Points on a hilly landscape, in no order, each with its height.
From any point a ball rolls to the lowest of the 2 points nearest to it. It stops when none of these is lower. Distance is the straight distance between rows; heights are no part of it.
fav: [ 15 -17 -34  10  -6  -3  16  27  -5 -19 -30  47 -15 -11   9  27  -2 -17
  -8  29  -3  -4  11   7  -8  19 -34 -39   7  -3  13 -16   2  -9   1  -7]  height 5.63
lamu: [-34   9   1   2   6 -14  -1 -29  -8 -21  20  10  24  27  11  -2  12  15
 -21 -14  33 -42   1  24  24 -23  48  29 -28 -16  -6 -11   6 -22  21  15]  height 6.04
kat: [  4  38   8  27   0 -25   0   5 -18   2   9   6  30  25  28  -3  -7  -4
 -10 -11  16 -57  25 -20 -10  -2  15 -34 -22  -9  -6 -18 -12   8  37  18]  height 6.77
seri: [  7 -11   9  -9   2  12  -8  -7 -26 -17   9 -16  -8   0  -6 -16 -11 -20
   2  14  21 -12 -52 -16  -6  27  27  -6   2 -18 -13 -12  16 -26 -14  41]  height 3.69
tena: [-20 -22  40 -20 -19 -23  21 -21 -14 -16   2  -5 -15 -11 -49 -21  -7  22
   7   6 -13  14   0 -22  -6   3 -37   5  25  11 -15  12  21  10  15  -8]  height 6.49
Mikeg: [  3  15  13  65   3 -40   2   2 -22 -28   7 -22  20 -26  46  18  10  21
 -28  -9   0 -17  55 -23  -5  -6 -22 -10 -22  24 -13  -6   0 -27 -32  20]  height 2.91
ped: [ 11 -37   6  44   2  17 -11   5  -5 -16   5   8 -10  43   7   7  -6  10
 -14  16 -15  -2 -32 -16 -29   3  -4  -2 -15 -19   6  21  40 -41  23  47]  height 5.15
fenol: [ -1 -27  27  -4   5 -13   2 -15  13  -2 -35   2  14  31 -25 -13  -6  31
 -11   4   9 -13 -33  -4   9 -29  18  23 -17  -2  -5   5   0   8  51  16]  height 5.16
debaz: [-23  13 -58 -27  10  21 -19 -19  22  14 -12   0  -7 -26 -29  15 -19 -41
   9   4  27 -16  13  40  42  20  40  30   4  -7  29  -9 -22   0  25 -40]  height 5.62
pizu: [ 20  -3  -5 -58 -10  52   2 -25  35  25  15 -24  16  -6 -23  -4 -32   3
   5   3 -25  30  17  31  10  22  -6  15  15   4  12  -2 -24 -13 -22 -33]  height 3.38
lon: [ -8 -19  17  -3 -14 -14  -6  16 -30   9 -19 -49 -19   2  -8  16  17   6
  17   5  17  37  14 -19  -5   8 -36   5  38  16   8 -12   6  38  20 -12]  height 4.51
zuke: [ -9   7  21  -3 -34  26  -3 -21  35  -6  12  -1  14  31  15  -4 -26  25
  23 -18  11 -11   1  43  20 -13  15   7 -24   1   9  12 -14 -14 -12   3]  height 5.48
Fik: [-33  35  15  17   2   1 -23 -22 -11 -24   3 -44 -34  11  11   8 -31 -11
   9  -5   9 -16 -20  18  18  -1   6   5 -18  35   1  24   2   3 -26 -13]  height 4.87
ledud: [-19   6 -29   7  -2 -17 -29  13 -16  -9   2  38  -1  -4   3  19  32   3
 -14   2   0  -1  37  23  15   9  12  -5   8  -8  -6 -10 -19   7  -8 -21]  height 6.02
Gutoz: [ -7  13 -36  -3 -13   5  -8  17  22   2  -4  -6 -32 -15 -23  17   8 -36
  -3 -18  -4  13  11  -5  40   0 -18  -8  53  23  23  -7  12  25  14 -10]  height 6.09
nim: [ -3  31  18  39  16   1  15 -15  -5   3  46  -5 -17   9  -9 -13  -1  18
  -5   6 -46  40 -11  24  16 -10   4  13 -12  26 -22   8  13 -33 -52 -15]  height 7.61
seko: [ 35 -11 -24  24  17  12  32  43  -3   2 -14  26   8  -8   8  25  -4  -2
  -5  32 -15  20 -10  18 -23  28  -8 -20 -18 -12   0 -22   8 -30 -20  -4]  height 5.41
nos: [-10  -9  10 -25   9  16  22   5 -15  34  29 -21   5   6   4 -27  14  29
  20  14  -3  40 -29  19  -6  -3  12  13  16 -24 -21 -19   6  17   1 -30]  height 5.58
Gog: [-19  10  31  10  16  -2 -31 -13  18 -22  24 -31 -37  15  -5  -1 -18   9
 -21   0 -19  -2 -34  14  11 -14   7  11 -28  19   6  48  27 -14  -5   8]  height 4.42
vuzug: [ 10   0  -6 -46  -2  -1  38 -43   4 -12   2   0   4   1 -26  -4 -27   1
  11   1 -12  25  15  28  10  25  32  35  12  -3   2 -21 -10 -32  19 -17]  height 6.01
Balid: [ -8  -4 -31 -74   0  13 -16  -6  16  34  13 -25  -6 -20  -9  -2  -4 -25
  -5 -14   3  13  26 -17  37  12  14  21  25  -3  23  13  -9  27  50  -9]  height 4.44
zuk: [-11  14  -6  -3 -11 -47   0 -27 -14 -33   9  -4  -2 -22  33  -3   3 -29
 -25   7  12 -29  19  -3  11  -4  13   5   4  21  -7 -22  -5  -1  11 -25]  height 3.82
manun: [ -3 -12  -7   2  13 -16   7  -5  22  -6 -28  25  15 -13  18 -30  10 -22
  -8  -8  29 -17 -14 -12 -18 -29   4  27  20   0  21 -16 -14  15  63  -8]  height 5.85
talel: [-23   5 -24  10  16 -30 -45  -7 -12  -4  19  38 -19  -5 -11   4  39  -8
 -23   5  -5 -33   6   1  24  -9  17   7  -7  -7 -21  43 -15   6  13 -11]  height 5.72
sitiz: [-11 -10  17  15 -17 -26   1   6  -3 -15  -3  16   1   3  32  32  22  19
 -16   1  -6  -7  30  41  15   4  21 -29 -11 -13 -11 -15  -1   7 -19  15]  height 6.25
zesem: [  7 -13  27  -7   0  -2 -19  -9  -2  11 -20   2 -11  -3   1  -8  14  -9
  -7  23   6   2 -18  -2  27 -10   5  -7  -4 -11 -29  17  -5  30 -13  11]  height 4.74
ludib: [-18 -18   5 -24  -2  14   2   5  -2  -9   0   1 -17   7  16  12   6   0
  -7  42 -12  29  13  48  10  20  11  -3  -8 -22   9 -35   9  -5  19 -15]  height 5.82
dozap: [ 15  -2   2  34 -22  45  40  -7  -6   6   7   5  -1  31  -2  16 -37  -4
  26  23 -19  12 -17  18 -10  24   3   9  -3 -28  -6 -19  12 -59 -19  20]  height 5.59
fud: [  2 -26 -23 -56   8  10   8  -9 -12   8   0   6  16 -35  -5 -28   3 -21
 -24   7  39   9  -5 -13  26  18  20   3  31 -27  -3 -34   7   6  15  -4]  height 6.96
fel: [ 13  -7  43  34  -7 -14   2  32 -28  -2 -51  28  20 -16  -7   3   5   8
 -24   8  24  24   9 -19 -19 -16 -24 -35 -19   6 -17 -34  -1  42 -48  12]  height 5.04
Mubas: [ -6  15   3 -18   1  -8  17  -1  -2 -10  -4  12  -7  -4 -43  -6   4   4
 -12 -10 -27  41  21   2 -12  -4   5   5  33  33 -18 -20  -2  28 -28 -54]  height 4.69
vifem: [-13 -23  -9  14  -9 -14  -4  -4   1 -13  -7  -8 -11  -1  11   9  23  -2
   0   2  39 -13 -12 -11 -11 -21 -22  25  17  13  27 -14   7  -6  60  -7]  height 6.05
lapak: [  0   5  17  23  11   0 -39   9   7  -4  17 -23 -29   3  17  -4  16   4
 -27 -18 -30  23 -17  -9   8 -39   6   2   4  26 -15  33  22  13 -20  11]  height 3.89
lam: [ 13  11 -44  18  16  -3 -23  19  10  11 -10 -19 -30 -18   6  42  24 -19
  13   3  -5 -15   8   4  24   7  -6  -7  -8  24  13  35  -7 -10 -50  -3]  height 6.58
gis: [ 17 -15 -31  13  -8   7   0  18  18   9 -42  28 -19 -12  -3  23  23 -46
  21   7  13 -42 -18   4  17  -9  16 -22  -6 -24  14   6 -17  -9   3  29]  height 6.03
Saz: [ -7  -2   9   9  21 -14  -2 -24 -36 -17   0 -24 -20  -1  -9   3   1   3
 -17  16  21 -14 -17 -34   6   9  13   9 -13 -12 -20   9  11 -18  18  37]  height 3.14
gor: [ -6  18 -23   0 -27 -14 -27 -15 -19   8 -10 -18 -13  10  11  24  31 -23
  18 -12   9 -23  18 -10  12  22  -6  -5   2  22  -6  28 -14  11 -34  -6]  height 6.38
Ridez: [ -6  25  14  10   8 -15  11  11 -18   3  32 -18 -22  -1 -11   8  10  29
 -11  -1 -49  26  28   8  24   3  -4 -20  -1  23 -33  15  13 -11 -38   1]  height 7.76
sabu: [ 12  -8 -19  43  -6  -1  -5  -5  -2  -2 -35  43   6  -5  27  11  26 -34
 -12  25  43 -58 -11  14   4 -12  22  -7 -27 -14   1  -4  -9 -35   2  16]  height 6.21
nasol: [  0   9   8 -57  25  17   9 -22  23  -4   4 -38   5 -17 -36 -10 -36  14
  -1  10   3  10  -5  26   0  17   5   7 -13  35   8  -4 -11 -14 -20 -33]  height 3.99
Ges: [-13 -10 -42 -18  10   3 -50 -14  22   0  -4   4   6  -3  19  15  33 -15
  -6 -13  39 -21  -7   9  -9  -4  27  42  -9 -11  26 -10  -5 -24  28   2]  height 6.84
benaz: [ 10  16  -6   4  25 -15  38   4 -13 -15  12 -33   6   0 -12   9  -4  36
  21 -17   4   8 -14  -6 -15  22  29  10 -12  12  -4  -4   2 -32  -5   8]  height 3.93
filov: [-29  15  25  13   0  16 -16  -6   3  -2  21   2   1  22  13   3 -31  22
   8  -3 -12 -25  19  32  10  -2 -15 -25 -44 -12  10  22  -2   4  -5   2]  height 5.21
Rul: [ 37   3 -15 -17  25  -4  12  -8  -8  28   9  13  44  -3  16 -19   5  -4
   2   2  33 -21  -2 -22 -12 -11  34  13 -13 -22 -22 -19 -37 -16  31  29]  height 6.24
somop: [-16  11  28   4 -12  34 -31   9  10  11  -4  13 -16  34 -32  14 -10  18
  -2 -12 -26  18   6   2  18 -18 -14  -9 -16   2   2  48   4  47  -1   2]  height 3.48
Dap: [  7 -19  26  17   4   9  -1  -4 -12  -3 -12 -11  -6  42 -15 -30 -12  13
  -7  -1 -11   9 -43 -39 -24 -19   3  10  -8 -16 -15   6  29   7  43  26]  height 4.85
zab: [  8  -4   9 -11  -5  14  20  29   3  10  19 -17  -8   2   1 -10 -10   7
  14  -6 -35  48 -21  29  14  -6  14 -20  29 -10  11 -27  17  29 -16 -16]  height 5.26
gop: [ -3   5  35  41  -8 -32  34  14 -13 -25  25 -14  16  14  11 -18 -14  23
   2 -22 -61  10  14 -17 -26 -13 -17  -2   1  10 -26  -6  24 -21  -6  10]  height 3.20
dup: [-16   0   6  27  -2  -1  -3   2   1 -29 -13  -4 -11   2  23  17  10  17
 -13  15  11  -2   2   7  -7 -12 -38  -1 -25  15  22 -13  22 -26  15  -1]  height 6.26
lepo: [ -1  30 -70   1  10  10  -5  10   9   0  16  -7   5 -21  36  10   4 -29
  -1   1  -4 -14  13  13  -1  13 -10  -9  22   1   7 -16  -8 -13 -24 -41]  height 6.81
ninu: [  5  -6  53  22 -17 -20  21   1 -29 -16 -36  25  28 -21 -12 -24  17  26
  -1  -6  30   9   5 -19 -24 -11 -19  -7 -22  -5 -27 -18  -3   7 -12  19]  height 4.84
gaf: [  3 -33   4 -52  -1 -28  31   6  -9   3  -7  10  20 -36   4 -13  13  17
  -7   1  31   8  33   8  17  -6  11  -4  22  -7 -10 -29 -11  13  25   1]  height 6.70
zib: [ 17 -42  32  -7  -4 -16  29  25  -7 -15 -18 -16  18   0  -2 -20 -10  24
  16   4  13  16 -39 -32 -26  -4   4  -6   5 -13  -4 -18  26  -2  33  28]  height 4.55
nug: [ -4 -31  17  19  -3 -43  -7  20 -29 -18 -36 -25 -23   0  -1  16  22   9
   9  36  12  19 -22 -12 -21  13 -15   1   9  11   2 -18  27  12  25  -3]  height 4.77
gub: [ -2  21   9  -2  13   7 -18   5  23 -10  -7 -10   1   3  19  19 -11   8
 -30 -13   4  -1  21   9 -30 -13 -10  15 -17  26  36 -14  -6 -21   4  -3]  height 6.43
Fuzag: [ -3  11 -14  25 -25 -37  18   5   5 -23   0  16 -12   6  13  13   0 -13
  19 -22 -34 -30  21 -17  -8 -12 -10  -1  32  20 -13  25   0  16   4   1]  height 3.78
nese: [ 24  -3 -10  22 -22  22  31  32  -9   4 -30 -25   9  -1 -11  30  -1  -1
  31 -15  31  28  11  -8 -15  13 -26 -17   3  18  20 -31   2  -9 -43 -17]  height 5.36
gekuv: [ 29   5 -16   4   9 -20 -13  16  17 -12 -36   7 -25   7 -10  27  15 -24
 -10 -16 -15 -14 -20 -31   2 -13  20   0  16  28  20  10   1   0   1  38]  height 2.84
Fera: [ 12 -34 -22   1 -23  -3 -13  13  12 -18 -32  54  -4  14   8  19  23 -10
   9  10   0 -21   7  11 -17  11  -4 -12  -2 -21  18  16 -17   4  -4  17]  height 5.83
ven: [-35 -16   2  11 -18 -13 -33  17   5 -18  19 -20 -49   2  18  19  22 -25
  -1 -10  -1 -36 -21  20  43 -10   6 -17  -6  -9   8  30  36  19  29   7]  height 6.59
Lalig: [ 10  -7   4  25  -6  44   7   5  -7  14   0 -15  14  51  17  -2 -15   4
  19  18 -11  22 -18 -21 -43  24  -5  21 -13 -17  14  -1  18 -52   2  26]  height 5.39
mated: [-21  -4 -22 -24 -20  -7 -10  -6  -9  10  30  -4  12 -17  12 -25  -9 -28
   9  -9  -4 -17  15  -5  27  11 -10 -16  41 -15  12   7  10  29  13 -21]  height 8.07
ranat: [-33  11  -3 -20  -3  -1 -10   4 -14 -12  45 -20 -18  -4  -9   1 -13   8
  10 -14 -25  10  15   5  15  19 -13 -21  24   3  -2  14  16   4 -13 -23]  height 7.91
tek: [ 16   2 -14  18  30  -1  22  11   6   2  -8  30  19 -18   4   6 -10  18
  -5  22   8 -20 -15  30 -14   9  -3 -35 -39 -18 -15  -9 -20 -20 -30  -5]  height 5.19
sakep: [  3  -2  -5  -5  17  21   2  -1  15  18  14  13   7  25  -7 -11 -21  29
  10  17  -8 -19 -27  41 -13  14  -3 -28 -34 -19   8  35 -13 -19  -9  -1]  height 4.86
dukar: [ -2 -12  29  60 -17   0  14 -10 -37  13   0  -2   3   6  -2  -2 -14  13
  -1   1 -28   2  43 -27   6   8 -38 -16 -12   6 -39  49   2 -14 -42  37]  height 2.48
nevak: [ 18  25 -18 -20  28  -7   2  -1   5  26  29   5  25   8  13 -17   5  21
 -11  -1 -17  -6   6 -36 -17 -25  16   9 -19 -12 -17  16 -28 -10  39  18]  height 5.97
tenav: [ 19  15 -42  16   2  35 -26  18  23  44 -13   5  -2   1   4  28  22 -10
  35  13   1 -15  17  24  23  -6   8  -7 -10 -16   0  13 -37 -10 -37  18]  height 6.42
Tolo: [ -4  12  51 -30  -8  13   1 -27  -6  20   0   4  26  17 -48 -39  -3  35
  20 -35   7   8  -7 -16   0 -11   4  14   1 -11 -17  12  -8  38   8   3]  height 4.21
rutu: [-19  41 -17   9   4  34   1 -26  -4  -9  24  -7 -18  24  11  -1 -12 -26
   7  12 -11  10   7   7  -7   6   8  23  16   1  -7 -43   7 -28  14  -9]  height 5.47
Kerad: [ -7   4  -4   0   0 -19  23  24  15 -12  15 -15 -16   6  -3   6  23  20
   9 -11 -41  51  -6  26  -1  -8  20  11  36  23   7 -27  26   7  -7 -41]  height 5.00
kal: [  4  -5   0 -27  16  -8  -2  21   2  35 -13 -34  11  -5  10 -13  25  28
  28  -9   4  24  -4   4 -17 -22   2   8   1  24  12  11 -24  35  27 -34]  height 3.88
galo: [  2  -4  -4  28 -18 -46  12   1  -9 -52   9  -3   4  19  18   5  -7  20
  19 -41 -35   4  15  -9 -47   0   9   5  16  25  -9  -5  14   6  -3  -6]  height 3.50
gasop: [ 16 -21  -1  13  -2  -7 -18  -3  16   9 -45  13   9  -4  18 -17  32 -23
  21  20  21 -25 -39 -14 -19 -34   3  23   0 -16   3  15 -15   1  31  21]  height 5.65
Pup: [ 21 -32  21  19  17 -25  -3  10   5  17 -26   4  20   4   9  -5  33  33
 -14  11   6  -7 -17 -16 -12 -36  -4  -1  -8 -15 -12  18   0  13  42  19]  height 5.42
pimid: [ -6  11 -57 -25   5  41  -6 -11  30   9 -11 -22 -23 -16 -24  18   0 -48
  10  -4  -3   5   6  20  44  15  -2   9  34  16  30 -22  -8   4   4 -35]  height 5.87
mamo: [ -5   2  20  30 -19  27  -4  -4  -7   9  -7   5 -18  19  -8  18  -4   4
 -12  -8 -12  12  20 -14  11  -4 -50  -2   3  10   1  33   7  -5 -25  23]  height 2.98
Zil: [  7  -8  -8  -5   6  31 -38   7  32  20 -11  13   2  -9   8  -4  19  -7
   6   4  29  -7 -37  19  14 -13  36   4 -17 -37  -6 -12  -1 -10 -12  38]  height 7.23
nuvut: [  2   3  11 -31  14  11  -5  -8  12  -2  -3   1  -9   1 -24 -12 -39  19
   6  -7  11 -11 -22  -5 -18  23   0 -22 -25   6  12   4   1  -1 -22  -5]  height 4.47
dus: [ -3  16 -17 -11 -26  27  21 -41   4  -4  22   0  -6  31   1  -9 -42 -16
  27  13 -21  -3   7  22  -3  14  30  38   6 -18 -17  -2 -15 -22   7  -1]  height 5.73
bipaf: [ 11   0   5  21  16 -49  12   8 -20 -29   6 -32   5 -32  -6  24  20  16
 -33   6   7  11  40  -1   2   9  -8  -6   0  25  -5 -16  11 -21 -28 -12]  height 2.39
kozam: [  3  11 -34 -72  -9  35  -3 -18  10  26  22 -17  17   5 -21  -4 -29  -9
   0 -17 -10  15  34   1  29  24   3   7  34 -11  12   0 -15  11  -4   0]  height 3.94
dizov: [ 17  15  -3 -13  -2   0  27 -13   3   6 -18   2  29  -6  27  -5  -2 -33
  -1  16  53 -31   8  -1   1  -6  31  -6 -14   3  10 -41 -30 -14  20   6]  height 6.44
Rinom: [  4  17 -16  -7  33   5  28   9   9   2  15  -1  -3   8 -26  20  -4  48
  20  -7  21  -6  -2  37   1  38  13  21 -22   5  25   5  -8 -22  28  -1]  height 3.52
madil: [ -9 -18  56  59  -5 -38  26  27 -21  -9  35 -11  -1  16 -17 -10 -23  41
  -1 -10 -62  13   2 -19 -52  25 -32 -14  -5  22  -3  39  51 -25 -17   5]  height 2.85
damiv: [  2 -22 -14  -7   1 -40 -13  13  -9  -2   7  46  37 -35  12 -22  21 -13
 -36 -29  28 -10   0 -30 -26  -8   6  -7  28  -6   2 -31   3  28  -6 -15]  height 4.72
Setu: [ -5  21 -11  12 -10  16 -20  13  17  24 -10 -25   2   1  41   2   4 -20
  26 -16  31 -35  -4 -11 -12 -15 -35   2  -3   4  38  31 -17  12  -1  -5]  height 6.76
Gade: [  6   5  11  11  12  37   4  -6   8   4  28 -16 -16 -17   8 -12 -27  -4
  -9   9 -24  28 -38  15  15  -5   7  -8  -1   8 -15  -2  20 -29 -61  10]  height 7.41
dimu: [ 25  -3   2 -43   6  27 -27 -19   3  33   2   7 -12  -5  10 -33   1 -23
 -13  23 -36   9 -11 -18  19  -6  11  -6  -5 -29 -33  37 -20  33  -3   9]  height 5.23
Menir: [  6   3  -8   2  31  -9 -12  25  14  13 -36  -7   0  -9 -13   2   7   8
  17  -4  31  -7 -34 -15 -29  -2 -25   1  -4  18  34   6 -27  27  23 -27]  height 3.49
fimut: [  9 -23 -41 -25  -4  16 -15 -16  36   1  -2  22  11 -13   2  -7   8  -5
   8   3  16 -26 -28  24  -9   5  25  35  -4 -24  13  11 -23 -42  -1   9]  height 7.03
bodap: [ 14  13   0  21 -20  28  34 -10 -22   3 -24  -3  -3  15 -10  21 -20  -8
  31  10  13   5   9  -6  -6  19 -19   1   3   7  -2 -20 -13 -30 -24  13]  height 5.53
nida: [  2   0  -8   2  -4  17 -12   8  37  34  -3 -17 -23  14  21  -5  -6 -22
  20  14 -25 -11 -41  12  -3 -18  -6   8  -7  -4  17  49   4 -12  38  -4]  height 8.38
kitu: [-23  26 -18   6 -11 -13 -23   3 -36   4   0   4  16  -6  -3  18  17  -6
   8  -8  44 -34  43   3   5  21 -13 -21   3   3  -7  -5 -10  12 -32 -21]  height 6.22
doga: [ -7  11  19   3 -14   9  17 -40  14 -17  13   6  38  10  -5 -11 -14  19
  -6 -15  14 -15  10  25  18 -27  38  33 -21 -15 -19   4 -16 -28 -12  24]  height 5.76
goruf: [ 22   1  13  13  25 -17  37  35 -16   4  15 -31  14  19  19  -3  -4  43
  15   0   9   2 -25  -8 -22   7  22  -7 -17 -16  -1 -10  13 -14  36  26]  height 4.26
sos: [ 28 -21  14  31 -14   3   9  51 -24   1 -33  18   6 -25  -2  19   2  -3
  19   5  14  36  -2 -17 -37  15 -30 -33  -8   2  -3 -16  14  24 -51  -4]  height 5.22
Kedep: [ 26   4 -33   3  -3  33  15  21  41  24  -9   9 -15 -17 -11  19   4 -26
  16   7   6 -15 -26  15  43 -21  -1 -17   7  -5   5   8 -16 -10 -22  19]  height 6.23
Guni: [ 21  21  19 -30  25  19  15   2  15  -3  26  -4  -3 -19   6 -19 -40  -6
 -31   1 -38  31  -4 -12 -14  -8  -4 -19  -3  15  -8   2   4 -12 -55  -6]  height 7.19
feluv: [-15  11  20  -2 -17  30 -18  -4   9  14   4  32   7  34 -35 -14  -7  18
   3 -21 -17  15 -10   0  -2 -15   7  14  12 -12  -8  -7   9  41   5  18]  height 3.86
rig: [ 21 -32  21  -8 -20 -17   8  21   4  -4 -12   9  17 -20  13  15  15   5
 -26   2 -25  55  23  -9 -20  -6 -19 -13  16  -6  -7 -32  21  13 -18 -10]  height 6.28
dede: [-10  33  31  11 -16 -14   9   0 -38 -15   8 -12  22   9  14 -23 -10 -20
  14 -11  25   0  29 -16 -11   4  14 -18   2 -13 -30 -59   1  32 -14   0]  height 7.04
nez: [-14  -2 -35 -15   9 -13 -20   8 -19 -14  27  33  16 -15  -9 -13   0  -9
 -16 -32   1 -15 -12 -26 -27  25  17 -10  26 -20   4 -10  15  10 -18   4]  height 5.03
Lozi: [  3  31 -11  -5  -6  -2 -15  -4  -5   5 -13  -5  17   5  29  -4 -15 -29
  12  -7  41 -47  14 -40 -15   2  -8  -4  -5  15  23  -4 -25  16  17   8]  height 6.62
pebub: [ -8  27 -11 -30  -7  33 -28 -20  32  -5   0  12  14  12  19  16  -4   2
  -6 -30  36 -26  15  13  -2  -6   2  40 -28  10  42  -1 -24 -18  22  -7]  height 6.64
noke: [ -7 -18  18  34  19  -6  -2  -9 -30  -7   5 -11 -11 -14 -22  12  24  30
 -33   7  18   7 -15 -22  15  -4 -16  19 -16   9 -22  21  11 -42 -19  31]  height 2.49
geful: [ -6  22  19 -34 -23   5   0 -31 -33  19 -15   0  29  -7   1 -38 -13 -42
  14   0  42 -19  19 -12  16  13  15 -19   8 -19 -16 -49 -10  45  -9   1]  height 7.18
vule: [  6 -10   2 -18  -1   7 -14  27  -1  37 -18 -29 -10   5 -36   8  45  16
  23  -5  -9  52  -4  -1 -14  19 -21   7  27  20  20  13  -3  46  12 -30]  height 4.23
kopa: [ 13  12 -19  17 -22  12  12  22  11  -2 -21  29  -8  -2 -18  13  -6 -10
  -9  -8 -28  32  27   1   8 -15 -18 -25  24  25 -10 -11   8  19 -59 -21]  height 4.36
Fod: [-13 -16  15 -47 -17 -33  53 -20  -9 -28   1  -3  10 -13 -31 -19 -33  16
  12  -8 -12   9  27   0  -8  28  -4  13  24   0   0 -27  11   5  32 -14]  height 6.27
vik: [-31  42 -10  -5  -8   1 -14 -25  -9 -16  11 -17 -27  16  24  25 -25 -30
  14   2  -4 -17   7  27   9  11   4   6 -10  11  20   4   5   4  22 -17]  height 5.20
Tula: [-13  -2 -25 -10  -1 -50 -22 -14 -10  -5  -2  23  27 -33  30  -8  38 -47
 -31  -5  38 -28  19  -6   4  10   0  -8  35   8  10  -2 -17  14   3 -41]  height 4.32
moke: [-12  -6 -10   0  20   2  15  25   6   8 -10 -17 -19  14 -21  10   5  34
  25   8  10  11 -22  17  -5  23 -12  -5  -7  16  47 -16  -5  -6  15 -20]  height 3.09
Peb: [  8 -30  -5 -14 -14  -3  10  21  -8 -16 -21  15  -8  -4  16  12  12 -18
  -6  37 -27  61  35  15 -18  13  -5   8  23  -4 -11 -39  16   5   1 -43]  height 6.08
tef: [ -3  -1  38 -32   1  22   9 -17  -6   8  18  -4  -9  -5 -45 -34 -34  -9
  -4  -8 -33  24 -16 -27   8  11 -25  -8  23   0  -3  18  17  44   7 -13]  height 6.74
ret: [  8  -1  14 -32  14  26   5 -11  -7   8  27  -7   7 -15 -27 -31  -7   6
  -9 -10 -22  42 -16 -30 -14  10 -20   5  21  -2 -17   3   0  16 -48   2]  height 6.97
sufa: [-29   4  25  -3  19  23 -22  11  17  11  34  16 -10  31   8   5  -6  23
 -12  18 -16  12   5  38  29  -6 -13 -10  -7 -19  12  -1   8   4  27  -9]  height 5.50
Deta: [ -3   7 -46  -8   8  15  18  -6  33 -13   8  11  12  -7  26   4   0  -7
   0   4   2 -21  21  49   9  -3 -14  10   0   8  29 -18 -21 -29   1 -43]  height 6.63
savot: [-21   4 -25  16   4 -18 -11  24   5   0   3  13 -55 -12 -14   8  20 -29
   3   5 -23 -12 -18  12  49 -21   2 -15  31   9   2  15  16  40  41   0]  height 6.33
difo: [ 21   2  -3 -16  17  17 -40 -10  29  38   8  11  17  12  -2 -22  17   0
 -13   5 -26 -13  -2 -28  12 -41  26  11 -27 -37 -28  44 -27  24  36  17]  height 5.66
dufo: [ 14   4 -35  26  11   0  20  -1  25  -5  -4  35  -2  -7  21  23  25  -6
 -11  38  11 -37  16  29  26 -18  -5   2 -22  -5   9 -16 -14 -34  20  -6]  height 6.41
Tipib: [ -3   0  31  41 -18 -41  18 -15 -19 -27  -8  -3  20 -21  25   2  -4  -5
 -23  11  17 -34  37 -16 -10  -9 -40 -11   1  13 -15 -23  -3 -13   3 -10]  height 3.31
fafu: [  6  -3  -4  19   3  34 -32  17  69  28   6  -4 -11  29  21   7  -2  -7
  13   2 -50 -20 -33  16 -23 -29   9   3 -48 -12  30  67   5 -23  15  11]  height 8.50
gal: [  4  -6  32  59   5   5  34  -2 -27   7   6   6  -8  -5  -9  -6 -29  30
  -1  16 -16  22  15  -5  -9  23 -26 -25 -29 -11 -17  23  11 -36 -55   9]  height 1.94
vosub: [  5 -16  29 -34  -2 -17 -15   3  23  19 -23  -2  17  -9  10 -16   2  13
   3  -7  17   0 -16  15   7 -17  21  -5  -8   6  12   4 -21  39  -4 -12]  height 4.31
Kugo: [-12  -4 -25 -53  11  -5  -9 -18  39  -2  -8   0 -12 -42  -6  -2 -21 -36
  11  -9  31 -25 -23  36  34  -2  16  12 -10  20  30  17 -17   8  18 -41]  height 5.28
mib: [  5 -31 -12  -7 -11 -10  19  -5 -17   3   5  16  10 -14   3   6  19  19
 -18   5   3  26  21  -5   6  -5  -9  12  11 -24 -13 -36   4  -7  16  19]  height 6.48
fero: [-10  -9 -17 -22  -7  23  -5  -2  27  27  12  -6  -7  -7  18 -17   6  -9
  16  -9 -16   2 -26   6  16 -14 -15  13  32 -16  11   5   4   7  23  -6]  height 8.23
deg: [-17   2  -6  -3  21 -21 -34  -9 -12 -12  29  26  14  14  -4 -22  14  -3
 -12 -14  -5 -33 -20 -31 -13   5   4  -7  -2 -20 -12  46  -4  21  10  11]  height 5.37
vome: [  7 -13  48  -2  -1   4  12 -27 -42  -1 -11   9  26   4 -46 -28  19  46
  -8  -7  35  12   7 -36 -19  -5 -16  14  -7 -12 -36 -15 -10  29  11   7]  height 4.58
Nis: [  1 -22  49  84  -8  -2  35   2 -23  -1  -9 -14  -6  23  -5   2 -27  23
   0  -1 -43  40  -4  -4 -36  27 -17  -8 -28  24  -9  46  41 -39 -34  39]  height 2.47
fatuk: [  2 -16  36  35  33 -37  -2   3 -21 -22   2 -11  -9 -35 -18  18  10  45
 -41  12 -10  15  18  -9  -5  16 -41 -13 -26  30  -5  10  25 -42 -27  19]  height 1.73
rizaf: [-14  -5 -12 -57 -14  20 -23 -18  45   8  12  -1  -9 -14  -9   0 -28 -33
   5 -12  21  -9  -3   9  35  -7  18  21 -11  -6  34  15  -3  29  54 -13]  height 4.89
Vimo: [ 16  18 -19  42 -19 -22  26  22 -16 -21   8  32 -14   0 -16  14   1  -5
  10 -25 -24   7  31 -28  10 -10 -24 -12  28  12 -23  23  -4  10 -56   4]  height 4.08
Sagoz: [ 25 -17  13  -2  -5  20 -18 -10  -8 -23  -6  12  -2  14   0  -4 -12 -15
   1  -1 -10   3 -26 -40 -33  11  19  18  -3  -3 -25   6   3 -20 -40  41]  height 4.13
Tak: [ -4  22  21 -11   3 -32  -8   4 -26  -7   4 -15   3  17  27 -20 -16  -8
   3   3  -6 -19  27 -18 -19   2  16 -37 -10 -18 -23 -23  -1  51  38  -1]  height 6.91
sape: [ 13  17 -13  -5  22   3 -23  10  13   2  12 -14 -11 -12   4   2  32 -22
 -12 -11 -20  18 -27 -39  -4 -38  19  25  33  22  -2   7   2  17  12  27]  height 3.36
Zesu: [-12 -12   7 -44  -7   6  19 -38 -20   9   0  12  29  -8 -26 -19 -34 -17
  -3  -3  46 -23   3  -1  -1  23  13   8  11 -17  -8 -32 -12  20   6  -3]  height 7.20

Where does a ball stop that starts at each point below?
nese: gal
gub: moke
dozap: moke
savot: pizu
Ridez: gekuv
zab: gal
talel: fatuk
